Points on a hilly landscape, in no order, each with its height.
A ball rolls from a point to the lowest of its 2 nearest points, and stops where none of them is lower. Distance is the straight distance between rows; heights are no part of it.
J_422 h=5.58: +1.90; +0.58; +1.50; +0.33; +2.74; +1.12; +0.45; +0.21; -2.51; -3.85; +1.70; -4.55; -0.75; +1.75; -1.04; +2.48; +5.71; +2.36; -1.65; +1.25; -2.75
J_59 h=2.54: -3.45; +4.13; +0.66; -2.66; -1.00; +1.49; -2.75; +0.10; +3.01; +3.84; -2.61; -0.24; +2.59; +2.91; +2.88; +1.25; -1.04; -1.84; -1.82; -4.27; -0.36
J_644 h=4.41: +3.35; +0.85; +2.52; +3.37; -2.07; -3.26; +0.42; -1.38; -2.61; -2.29; +1.45; +3.84; +1.76; -3.09; -1.29; -0.73; -3.71; +3.21; +4.26; +1.37; +2.54
J_449 h=3.19: +2.41; -2.51; +1.35; +4.46; +0.17; +0.65; +0.82; +3.41; -3.91; -4.42; +5.30; +0.88; -0.90; -0.56; +3.09; +1.72; +3.78; -2.50; +0.58; +4.40; -3.59
J_503 h=1.87: -5.71; +1.73; -0.89; +0.01; -1.03; +3.15; +0.74; +1.27; +2.43; +7.23; -1.30; +1.72; +0.96; +1.97; +6.05; -0.77; -0.16; -3.96; -0.92; -2.10; -3.16
J_682 h=6.09: -3.08; +2.50; +1.86; -1.47; +2.75; +1.55; +1.84; -1.85; +2.03; +3.18; -5.11; -4.57; -1.95; -0.45; -0.03; -1.01; +4.32; +0.92; -2.32; -0.56; -0.38
J_968 h=1.82: -2.72; +4.71; +0.87; -0.98; +1.07; -0.03; -2.31; -0.90; +0.57; +5.01; -4.48; -2.74; +1.80; -0.24; -0.88; +0.36; +1.15; -3.55; -1.47; -3.70; +2.15
J_381 h=1.81: -1.08; -0.94; -1.89; -6.19; -1.18; +3.50; -0.59; -1.50; +3.35; -1.75; +0.87; +0.61; +0.76; +7.41; +3.08; -0.15; -3.64; +2.33; -1.67; -3.71; -5.67
J_751 h=3.39: -5.26; +0.21; -0.94; -0.18; -0.75; -0.88; +1.54; +0.28; +4.23; +3.39; -0.80; +6.11; +0.69; -4.51; -0.11; -2.93; -4.07; -0.44; +1.86; +0.42; +2.31
J_261 h=1.20: -0.15; +4.99; +1.04; -2.37; +2.47; -0.70; -2.55; -1.10; -0.39; +4.52; -4.40; -6.03; +0.35; +0.38; -2.17; +0.41; +1.26; -2.23; -1.59; -3.35; +1.79
J_74 h=2.36: -4.18; +3.49; -0.19; +1.33; +0.39; +1.64; -0.89; -1.91; -0.58; +6.92; -3.71; -2.22; +2.58; +0.38; +1.05; -0.35; +2.24; -5.95; -1.96; -4.14; +0.72
J_460 h=2.76: -5.37; +4.11; -0.11; +0.99; -0.08; +3.79; +0.04; -0.92; +0.74; +7.76; -3.59; -1.20; +2.03; +1.57; +3.47; -0.54; +2.64; -5.19; -2.44; -3.64; -1.47
J_46 h=3.38: +2.63; -2.49; -1.38; -3.36; +0.75; +0.40; -1.01; -0.37; +0.62; -5.29; +1.07; -2.73; -0.69; +3.77; -2.82; +1.50; +0.01; +3.39; -2.26; -0.91; -0.81
J_398 h=2.25: -2.64; +3.68; +1.11; -5.72; -0.07; +1.88; -2.37; -0.43; +3.35; +1.70; -2.96; -2.77; +1.82; +4.29; +1.17; +1.68; -1.13; +0.91; -1.92; -3.81; -0.96
J_287 h=4.56: +0.37; +3.97; +3.65; +3.78; +0.75; -2.46; +0.32; -2.09; -1.76; +0.29; -4.61; +0.08; -1.69; -5.26; -0.55; -1.35; +0.95; +1.44; +3.86; +1.08; +3.31
J_630 h=2.48: +0.86; +0.01; -0.67; +0.63; -2.60; -2.68; -0.04; -0.66; +0.61; +2.12; +1.88; +5.21; +2.85; -2.74; -3.18; -1.28; -4.55; +0.63; +2.19; -0.21; +2.63
J_40 h=5.04: +0.53; +3.63; +2.69; +6.96; +1.35; -1.05; +1.12; -2.31; -4.20; +2.66; -5.09; -1.57; -1.52; -4.28; +0.90; -1.42; +4.50; -2.91; +2.14; +1.45; +2.02
J_940 h=4.62: +2.21; +3.13; +3.76; +2.66; -1.38; -3.69; +0.31; -1.53; -2.41; -0.75; -0.85; +2.81; +1.46; -3.45; -2.77; -1.06; -3.99; +3.76; +4.98; -0.12; +3.60
J_775 h=2.78: +3.78; -0.76; +3.38; +4.25; -0.79; +0.44; -1.64; +2.35; -4.74; -5.54; +4.55; -0.95; +0.76; -0.18; +2.65; +2.78; +3.97; -2.22; +0.55; +2.91; -3.36
J_820 h=2.19: -2.08; -0.05; -1.20; -4.98; -1.56; +2.99; -0.75; +0.10; +4.46; +0.53; +0.95; +2.21; +1.05; +5.62; +4.86; +0.47; -3.18; -0.50; -1.23; -3.26; -4.70
J_377 h=5.28: +4.01; -1.30; +2.14; +0.78; +0.82; +0.67; -0.90; +1.61; -3.10; -8.44; +4.48; -1.98; -0.04; +2.41; -0.02; +2.63; +3.67; +0.38; -0.30; +1.60; -3.29
J_75 h=3.05: +3.31; -2.83; -2.05; -4.62; -0.16; +0.48; -1.44; -0.64; +0.39; -8.01; -0.08; -1.90; -1.60; +4.62; -4.73; +0.08; -2.65; +3.79; -1.72; -1.54; +1.09
J_23 h=5.46: +1.49; +3.75; +5.79; +1.42; +3.42; +0.33; -0.66; +0.20; -2.21; -7.46; -3.01; -4.53; -3.13; -1.98; +2.20; +0.74; +4.43; +0.95; +1.66; +2.58; -0.38
J_660 h=4.52: +1.26; -2.73; -2.16; +3.18; +0.25; +1.99; +1.49; +1.54; -3.97; +3.85; +5.16; -2.94; +0.72; +2.01; +1.56; +1.77; +5.27; -1.22; -2.87; +1.68; -3.62
J_417 h=4.18: -1.37; -1.98; -0.07; +4.21; -0.04; -1.71; +3.79; +0.40; +0.02; +0.42; +1.05; +5.66; -1.96; -5.77; +0.43; -3.14; -2.00; +1.04; +4.19; +3.79; +1.25
J_587 h=2.93: -6.02; -1.80; -1.43; -0.63; -0.41; +1.28; +2.00; +1.10; +4.47; +3.72; -1.69; +2.26; -1.64; -1.47; +2.89; -2.01; -1.28; -1.33; -0.46; +0.19; -0.93
J_34 h=4.65: +4.64; -4.10; -1.40; +1.06; -0.89; -1.04; -0.91; +0.80; -1.23; -4.21; +4.68; +0.92; +0.14; +0.73; -0.42; +1.42; +0.24; +0.64; -0.05; +1.26; -0.32
J_669 h=1.05: -3.03; -3.60; -3.00; -0.93; -1.85; +1.92; +1.79; +2.47; -0.52; +7.50; +3.07; +1.79; +0.39; +3.26; +7.25; +0.12; -2.68; -4.28; -1.33; +0.52; -4.96
J_965 h=5.43: +2.25; -0.59; +1.84; +0.85; +2.60; +1.40; +0.53; +1.30; -2.86; -6.23; +3.55; -2.62; -0.68; +1.97; +0.16; +2.28; +5.47; +0.98; -1.23; +2.02; -4.00
J_300 h=3.02: -2.01; +0.04; -1.16; +1.69; -1.42; -0.04; -1.02; -0.25; -0.02; +6.11; -0.62; +0.00; +1.49; -0.62; -0.22; +0.48; +1.06; -3.13; -1.30; -2.00; +0.22
J_508 h=4.69: +0.21; -5.22; -3.21; +1.01; -0.17; +1.66; +2.04; +2.42; -2.70; +3.55; +5.93; -1.19; -0.20; +2.02; +3.21; +1.11; +1.78; -1.58; -2.64; +2.49; -3.75
J_949 h=5.22: +0.50; +3.41; +5.66; +4.23; +1.86; +0.06; -0.08; -0.26; -2.73; -5.37; -2.87; -2.18; -2.42; -3.45; +3.12; +0.06; +4.09; +0.31; +2.16; +3.18; +0.83
J_479 h=6.06: +0.78; +3.39; +3.26; -0.52; +3.25; -2.07; -0.48; -0.80; +0.75; -2.56; -5.38; -4.01; -3.91; -2.79; -2.14; -0.20; +1.89; +2.76; +2.37; +0.06; +2.93
J_646 h=0.42: +3.10; -0.94; -1.47; +2.17; -2.02; -1.88; -2.67; -0.29; -2.85; +2.80; +1.86; -1.21; +2.25; +0.70; -2.14; +2.22; +0.92; -1.58; -1.10; -1.37; +0.62
J_932 h=4.85: +5.12; -2.82; +0.42; +2.71; -1.99; -2.20; +1.73; -0.37; -3.14; -4.00; +6.04; +6.03; +1.40; -2.60; +0.88; -1.51; -4.81; +1.45; +4.21; +3.19; +1.37
J_472 h=4.64: +5.35; -1.16; +0.84; +3.18; -2.58; -2.81; +0.22; -0.77; -3.13; -2.69; +4.43; +4.38; +2.25; -2.13; -0.93; -0.19; -4.13; +2.14; +3.95; +1.88; +1.70
J_476 h=1.86: -0.03; +2.67; +0.89; -2.38; +1.39; +0.10; -1.81; -0.83; -0.27; +3.21; -2.94; -5.42; +0.25; +0.97; -2.26; +1.48; +1.94; -0.01; -1.89; -2.30; +0.57
J_263 h=2.20: +4.53; +0.17; +2.25; +4.70; -0.67; -0.48; -2.00; +1.27; -5.89; -2.77; +3.52; -2.48; +1.19; +0.46; +1.40; +3.46; +4.71; -1.99; +0.24; +1.60; -1.73
J_72 h=2.82: +0.01; +0.17; -1.57; -3.54; -3.08; -0.36; -0.28; -0.72; +3.54; +1.17; +2.62; +7.65; +5.00; -1.57; -1.34; -2.21; -8.33; -0.32; +1.17; -0.87; +3.69
J_120 h=3.51: +0.75; -3.51; -3.02; -5.68; -1.61; +1.97; -1.18; -1.08; +3.20; -4.09; +0.69; +0.56; -0.10; +4.51; -0.76; -0.94; -4.47; +2.06; -2.59; -2.88; -0.92
J_849 h=4.81: +0.01; -7.56; -4.01; -0.69; +1.06; +0.92; +3.31; +2.79; -2.39; +1.31; +6.36; +0.99; -1.42; +1.72; +4.16; +0.46; -0.37; -2.04; -2.43; +3.90; -3.25
J_419 h=4.91: +0.22; +3.09; +4.49; +5.51; +0.73; -0.90; +0.53; -1.23; -2.53; -3.28; -3.12; +0.40; -1.64; -5.45; +1.98; -0.89; +2.07; +1.40; +4.00; +3.07; +2.32
J_475 h=4.87: +1.59; -6.62; -3.69; -0.38; +1.35; +0.21; +2.09; +1.44; -0.89; -4.62; +5.48; +3.05; -2.69; -0.05; +1.28; -1.28; -1.21; -0.56; -0.98; +2.74; -1.48
J_280 h=3.75: +0.40; -3.99; -2.07; +4.87; +0.22; -0.51; +3.25; +3.88; -3.82; +1.85; +4.28; +2.03; -1.63; -2.34; +3.26; +0.15; +1.34; -3.69; +1.23; +5.74; -1.50
J_334 h=4.44: +3.46; -3.66; -0.90; +1.20; +0.12; +0.20; -0.01; +1.60; -1.84; -2.83; +5.15; -1.22; -0.10; +1.63; +0.33; +2.04; +3.23; +0.32; -1.54; +1.63; -2.17
J_311 h=5.66: +2.65; +2.48; +3.82; +0.47; +3.41; -0.40; -1.01; +0.41; -2.44; -5.77; -1.78; -5.15; -2.47; -0.22; +0.14; +1.76; +4.11; +1.98; +0.83; +1.46; -0.04
J_913 h=6.25: -2.70; +2.96; +1.42; -1.65; +1.21; -1.01; -0.94; -0.97; +3.16; +1.69; -5.17; -1.25; -0.88; -2.29; -1.73; -0.48; +0.63; +0.44; -0.19; -1.45; +2.92
J_9 h=5.67: +0.73; +3.59; +4.27; +1.82; +3.96; -0.06; +1.61; -0.84; -1.00; -2.55; -5.15; -4.24; -4.39; -2.59; +0.89; -0.48; +6.00; +1.03; +0.87; +2.18; +1.16
J_446 h=4.02: +2.69; -5.23; -3.52; -3.30; +0.93; +2.47; +0.38; -0.04; -0.75; -6.03; +5.44; -1.14; -0.65; +5.03; -0.71; +0.09; -0.46; +2.34; -3.62; -0.32; -3.21
J_282 h=2.23: -1.30; -3.87; -1.81; +0.28; +2.75; +0.77; +2.49; +1.13; +0.55; -5.52; +2.07; +0.72; -3.81; -0.17; -0.02; -1.15; +1.68; +1.64; -1.42; +1.01; -2.13
J_493 h=1.38: +4.36; -0.85; +0.16; +3.48; -1.21; -1.37; -2.16; +0.45; -3.94; -0.32; +2.68; -1.87; +0.98; +0.63; -0.74; +2.73; +3.10; -0.54; -0.14; +0.39; -0.28
J_458 h=4.92: +1.25; -7.35; -3.62; -0.05; +1.58; +0.28; +2.73; +2.62; -2.29; -2.41; +6.51; +2.08; -2.16; +0.51; +2.94; +0.20; -0.19; -2.04; -1.73; +4.03; -2.37
J_155 h=3.30: -2.04; +1.19; -1.16; +2.98; -1.33; -1.31; -1.05; -0.71; -0.77; +5.39; -0.90; +1.47; +2.00; -2.90; -1.61; -0.40; +0.09; -3.25; +0.44; -1.77; +1.80
J_50 h=5.91: -1.45; +2.41; +2.46; +0.05; +3.90; +0.67; +2.43; -1.43; +1.27; +0.54; -5.65; -4.19; -3.43; -2.27; -0.28; -1.25; +5.79; +1.31; -0.86; +0.93; +0.56
J_355 h=3.89: -3.91; -1.25; -0.25; +2.55; +0.24; -1.15; +3.22; +0.02; +2.75; +1.94; -1.43; +4.35; -2.38; -5.45; -0.15; -2.86; -1.04; +0.83; +2.69; +2.24; +1.52
J_519 h=4.82: +6.58; -2.84; -1.23; +0.56; -2.72; -2.00; -2.11; +0.08; -1.73; -3.51; +3.97; +1.02; +1.47; +1.14; -2.54; +1.87; -1.71; +1.24; +0.68; +1.15; +1.60
J_528 h=6.15: -0.72; +3.05; +0.87; -4.33; +0.70; -1.81; -2.35; +0.05; +2.98; +0.31; -4.36; -2.51; -0.16; -0.21; -3.66; +0.39; -1.80; +1.17; +0.13; -1.88; +3.03
J_401 h=2.79: -5.23; +5.69; +0.45; -0.16; -0.04; +2.60; -1.80; +0.54; +2.37; +5.30; -3.27; +0.82; +2.75; +2.35; +5.02; +0.39; +0.34; -4.40; -1.49; -4.49; -0.63
J_637 h=5.10: +6.58; -1.97; +0.95; +0.96; -1.32; -0.22; -2.46; +1.35; -3.54; -8.41; +4.48; -0.98; +0.98; +2.57; -0.52; +3.08; +0.87; +0.83; +0.21; +1.67; -1.15
J_993 h=3.52: +0.94; -4.54; -0.87; +3.96; +0.93; -0.05; +2.91; +4.25; -3.83; -2.71; +5.73; +2.68; -2.05; -1.53; +3.65; +0.71; +1.95; -3.59; +1.04; +6.13; -2.92
J_239 h=3.62: -3.03; +1.29; +0.42; +2.80; -0.59; -1.81; +2.02; -0.34; +1.68; +4.32; -1.47; +5.01; +0.66; -5.24; -1.48; -2.60; -1.51; -0.53; +2.56; +0.54; +2.60
J_647 h=2.71: -1.83; -0.12; -0.67; -2.56; -1.30; +0.73; -1.42; -0.28; +2.40; +2.51; -0.79; -1.74; +1.10; +2.17; +0.52; +0.95; -0.37; +0.34; -2.42; -2.75; -0.87
J_302 h=2.26: -5.59; +0.61; -0.60; +0.05; -0.53; +3.24; +2.00; +0.23; +2.55; +6.71; -2.62; -0.49; -0.12; +0.37; +3.81; -1.44; +1.60; -2.08; -1.94; -1.00; -2.61
J_202 h=4.40: -2.74; +1.74; +1.67; +3.75; +1.51; +0.09; +3.19; -0.90; +1.81; +2.50; -5.72; +0.24; -3.41; -5.03; +0.16; -2.35; +4.19; -0.44; +1.02; +2.24; +1.72
J_318 h=3.32: -0.34; -2.12; -2.54; -6.48; -2.30; +2.14; -1.83; -0.85; +4.96; -3.78; -0.61; +2.43; +0.48; +4.40; -0.15; -1.40; -6.25; +0.74; -1.40; -3.62; -0.23
J_868 h=3.80: -3.39; +3.86; +0.61; +2.05; -0.56; -1.70; +0.29; -0.92; +0.97; +5.00; -2.24; +4.42; +2.84; -4.81; -2.64; -2.08; -1.86; -1.89; +2.03; -1.43; +3.58
J_200 h=1.03: +2.79; +0.15; -1.52; +0.30; -2.82; -2.25; -4.03; -0.70; -2.02; +2.98; +1.23; -1.34; +3.69; +1.76; -3.31; +2.58; -1.52; -1.99; -1.04; -2.63; +1.71
J_653 h=5.74: +2.37; +0.96; +1.91; -1.05; +2.95; -0.14; -0.50; +0.26; -1.65; -3.87; -0.72; -5.12; -1.91; +1.27; -1.73; +1.96; +3.83; +2.98; -0.56; +0.45; -0.57
J_331 h=3.15: -6.45; -0.52; -0.88; -1.70; -0.42; +0.87; +1.23; +0.64; +5.81; +2.01; -2.08; +4.40; -1.23; -2.48; +2.02; -2.65; -2.61; -0.66; +0.39; -0.66; +0.81
J_806 h=2.03: -1.86; -1.79; -1.16; -4.52; +1.29; +1.59; +0.17; -1.18; +2.77; -3.28; -1.36; -2.12; -1.46; +3.11; -1.42; -0.61; -0.25; +3.91; -2.41; -2.35; -1.49
J_880 h=1.51: -4.48; -0.76; -1.93; +0.31; -1.60; +2.75; +1.39; +1.78; +0.86; +8.27; +0.83; +1.05; +0.93; +2.16; +6.37; -0.38; -0.78; -4.51; -1.30; -0.90; -4.48
J_174 h=3.63: -0.12; -0.76; -0.76; +3.10; -1.32; -1.90; +0.25; +0.04; -0.50; +3.37; +0.67; +2.65; +0.47; -3.14; -1.13; -0.35; -0.41; -0.76; +1.41; +0.86; +1.38
J_815 h=1.64: +3.97; +4.44; -0.51; -2.07; -2.79; -3.17; -5.03; -0.25; -2.74; +1.86; -0.61; -1.55; +4.74; +2.05; -7.11; +1.92; -5.63; -2.13; +1.88; -2.55; +4.96
J_80 h=2.34: -1.05; +0.85; +0.48; -3.19; +0.57; +0.50; -1.23; -0.51; +1.80; +1.75; -2.42; -3.92; -0.01; +1.74; -0.97; +1.21; +1.20; +1.64; -2.35; -2.14; -0.38
J_545 h=4.29: +1.46; -1.29; -0.53; +5.32; +0.69; +1.11; +1.35; +1.48; -4.15; +2.78; +2.44; -2.17; -0.19; -0.20; +1.19; +1.37; +6.03; -2.13; -1.33; +1.94; -2.33
J_529 h=2.21: +0.27; -2.92; -1.10; +2.68; -0.31; +0.03; +1.16; +1.01; -0.49; +1.45; +1.98; -0.08; -0.97; -1.06; +0.53; +0.39; +2.78; -0.35; -0.63; +1.38; -0.65
J_929 h=6.35: -5.06; +4.23; +0.70; -2.56; +1.08; +4.91; +1.62; -2.65; +1.63; +5.86; -3.49; -3.60; +0.75; +3.09; +3.68; -0.84; +3.70; +0.90; -2.38; -0.73; -5.18
J_233 h=4.00: +1.44; -2.51; -0.71; +6.33; -0.16; -0.03; +1.69; +2.79; -4.08; +2.21; +3.35; +0.47; -0.83; -1.84; +2.42; +0.73; +3.86; -3.02; +0.53; +3.64; -1.30
J_258 h=4.13: -3.36; -0.22; +0.62; +4.04; +0.93; -0.42; +3.29; +0.01; +1.97; +1.56; -3.45; +2.61; -3.29; -5.50; -0.15; -2.46; +2.24; +0.53; +2.32; +2.66; +1.52
J_564 h=1.41: +3.87; +1.49; -0.70; -1.50; -2.81; -2.82; -4.31; -0.37; -1.70; +1.38; -0.02; -1.24; +3.72; +1.90; -5.20; +2.58; -3.42; -0.95; +0.44; -2.19; +3.27
J_215 h=5.37: +0.69; +3.59; +3.54; +4.48; +2.49; -0.46; +1.36; -1.17; -2.50; +0.68; -4.98; -3.15; -2.80; -3.33; +1.10; -0.47; +5.91; -0.84; +1.03; +2.04; +1.28
J_36 h=1.35: -1.77; -0.86; -1.34; -6.04; -0.43; +3.21; -0.70; -2.11; +2.56; -1.62; +0.40; -2.12; +0.35; +6.14; +0.99; +0.47; -1.95; +3.86; -2.74; -3.05; -4.41
J_982 h=2.02: +1.83; +4.92; +0.90; -1.27; -1.48; -3.66; -2.31; -0.88; -0.97; +1.27; -1.61; +1.82; +4.41; -1.13; -6.07; +0.02; -5.42; +0.17; +2.95; -1.82; +4.91
J_242 h=6.23: -3.82; +2.42; +0.94; -1.84; +2.11; +3.24; +1.86; -2.29; +0.90; +4.59; -3.63; -4.63; -0.33; +1.39; +1.47; -0.41; +4.58; +1.22; -2.97; -0.40; -2.68
J_994 h=2.92: -1.25; +1.71; -1.69; -4.39; -3.27; +0.56; -2.49; -0.23; +5.03; -0.21; +1.12; +6.99; +4.94; +0.81; +0.86; -1.44; -8.12; -1.15; +0.58; -1.95; +3.77
J_8 h=2.46: +0.12; -0.36; -1.00; -6.21; +0.40; +0.64; -1.43; -0.74; +2.75; -3.71; -2.03; -3.81; -0.71; +4.43; -3.53; +0.70; -2.24; +3.67; -2.07; -2.65; +0.34
J_471 h=4.96: +7.87; -2.46; -0.35; -0.09; -2.40; -1.31; -2.76; +0.24; -2.93; -7.55; +3.57; -0.10; +1.20; +2.71; -2.09; +2.53; -1.67; +1.35; +0.84; +1.45; +0.98
J_757 h=2.77: +1.80; -1.64; -1.31; -5.66; -0.53; -0.09; -1.94; -0.56; +2.48; -5.92; -1.95; -1.44; -0.85; +3.81; -4.76; -0.15; -3.74; +2.92; -1.00; -1.99; +1.77
J_934 h=1.85: +3.04; +6.32; +1.26; -1.51; -1.18; -4.14; -3.55; -0.50; -3.10; +1.56; -1.80; -0.94; +3.39; +0.35; -7.14; +0.61; -6.49; -0.69; +4.16; -2.05; +5.73
J_648 h=2.22: +0.73; +3.28; +1.12; +0.47; -1.92; -3.64; -0.01; -1.13; -0.03; +1.91; -0.30; +4.43; +3.92; -2.95; -4.98; -0.89; -4.79; +0.99; +3.06; -1.08; +3.87
J_886 h=1.84: -1.79; +1.16; -0.21; -5.63; +0.00; +2.48; -1.39; -1.82; +2.22; +0.97; -0.69; -3.79; +1.69; +5.79; +0.75; +1.56; -0.50; +3.00; -2.10; -3.06; -3.47
J_337 h=1.74: -0.41; -4.17; -1.73; +1.16; +1.04; +0.74; +2.29; +1.33; +0.21; -1.53; +2.95; +0.41; -2.26; -0.31; +0.98; -0.23; +2.33; +0.62; -1.06; +1.82; -1.72
J_329 h=4.28: -0.83; +2.65; +2.10; +2.41; +0.28; -2.77; +0.54; -1.68; +0.13; +1.46; -3.61; +2.47; -0.54; -5.17; -2.32; -1.16; -0.12; +1.35; +3.53; +0.38; +3.02
J_339 h=4.01: +0.12; +0.66; +1.34; +3.94; -0.47; -2.71; +1.10; -0.79; -0.64; +0.04; -0.76; +3.07; -0.74; -4.37; -0.88; -0.87; -0.42; +1.53; +3.61; +1.62; +2.05
J_875 h=3.16: -1.10; -1.10; -2.09; -5.39; -2.85; +1.27; -1.93; -0.24; +5.56; -1.47; +0.27; +4.37; +1.87; +3.14; +1.85; -0.97; -6.20; -0.72; -0.49; -2.85; +0.36
J_909 h=3.01: -0.21; +1.26; -1.79; -5.24; -3.77; +0.37; -3.60; -0.06; +5.00; -1.06; -0.21; +3.88; +4.19; +2.66; -0.91; -0.31; -6.98; -0.55; -0.28; -2.27; +3.48
J_891 h=4.67: +0.21; -6.19; -3.53; +0.52; +0.92; -1.21; +2.75; +1.14; -0.42; -2.74; +4.06; +5.08; -2.90; -2.63; +1.10; -2.08; -3.05; -0.31; +1.40; +3.56; +0.17
J_49 h=2.69: +0.52; -0.25; -1.19; -0.92; -2.22; -2.02; +1.08; -0.29; +1.02; +3.43; +3.82; +7.89; +4.75; -2.94; -2.12; -2.44; -7.28; -0.79; +1.79; -0.34; +2.94
J_652 h=3.77: +1.09; -5.10; -3.46; -4.14; -0.11; +2.29; +0.18; -1.13; +1.26; -4.66; +3.01; -0.41; -0.87; +4.77; -0.58; -0.73; -2.43; +2.70; -3.72; -1.74; -2.59
J_333 h=2.60: -0.69; -2.32; -1.61; +1.93; -1.13; +0.41; +0.30; +0.95; -0.32; +4.63; +1.67; -0.84; +0.20; +0.22; +0.74; +0.58; +2.31; -1.20; -1.79; -0.07; -1.14
J_936 h=2.53: -1.88; -2.93; -1.58; -1.36; +2.12; +1.07; +1.68; -0.21; +1.72; -4.68; -0.04; -0.98; -3.27; +0.99; -0.63; -1.08; +1.45; +3.04; -1.87; -0.51; -1.32
J_689 h=6.21: -0.86; +4.01; +2.76; -0.48; +2.26; -2.53; -0.10; -1.29; +1.49; +0.84; -6.46; -1.88; -2.75; -3.92; -2.44; -1.34; +1.57; +1.16; +1.88; -0.06; +3.33
J_619 h=4.26: +3.64; -4.22; -1.53; -0.72; +0.79; +1.27; -0.08; +1.06; -1.97; -5.54; +5.98; -1.23; +0.08; +3.48; -0.54; +1.87; +2.39; +1.35; -2.62; +0.89; -3.08
J_782 h=4.43: +0.45; -3.28; -1.22; +2.63; +0.41; -1.97; +2.67; +0.68; +0.13; -2.19; +2.69; +5.38; -2.10; -4.04; +0.52; -2.20; -2.30; +1.34; +3.19; +3.31; +0.99
J_911 h=4.70: -1.82; +3.26; +1.52; +5.06; +1.21; -0.67; +2.07; -1.97; -0.74; +4.40; -5.79; -0.47; -1.61; -4.75; -0.52; -2.10; +3.76; -2.40; +1.44; +0.90; +2.33
J_931 h=5.89: +2.66; +2.74; +2.77; -1.61; +2.84; -1.89; -1.73; +0.19; -0.47; -4.94; -3.53; -5.13; -3.11; -0.35; -2.65; +0.74; +0.58; +3.02; +2.28; +0.24; +2.32
J_781 h=2.64: -5.65; -1.64; -0.89; +0.46; +0.50; +3.13; +3.62; +0.78; +3.30; +4.17; -2.12; -0.21; -2.78; -0.91; +3.14; -2.06; +1.88; -0.28; -1.40; +0.67; -2.10
J_107 h=2.47: -2.61; -0.82; -1.10; -3.76; -1.83; +1.95; -0.74; -0.09; +3.99; +1.99; +0.23; +0.50; +0.85; +3.69; +3.12; +0.38; -1.90; +0.48; -1.88; -3.02; -2.94
J_162 h=6.05: +1.77; +2.01; +1.16; -3.81; +1.65; -1.73; -1.99; +0.23; +1.11; -1.83; -3.30; -4.83; -1.81; +1.00; -4.00; +1.15; -0.59; +2.44; +0.13; -1.27; +2.33

For each start below, name the point where the ball stops.
J_751: J_669
J_637: J_646
J_120: J_646
J_458: J_646
J_419: J_337
J_280: J_646

Call two points neighbours if one is among the 2 nearest of the other. Go from one point of each pair to the other, from neighbour to neighbour, staying as low as possible. Name the highest point that can't be avoided.
J_337, J_669: J_868
J_36, J_261: J_647
J_644, J_355: J_458
J_646, J_644: J_940
J_337, J_806: J_936
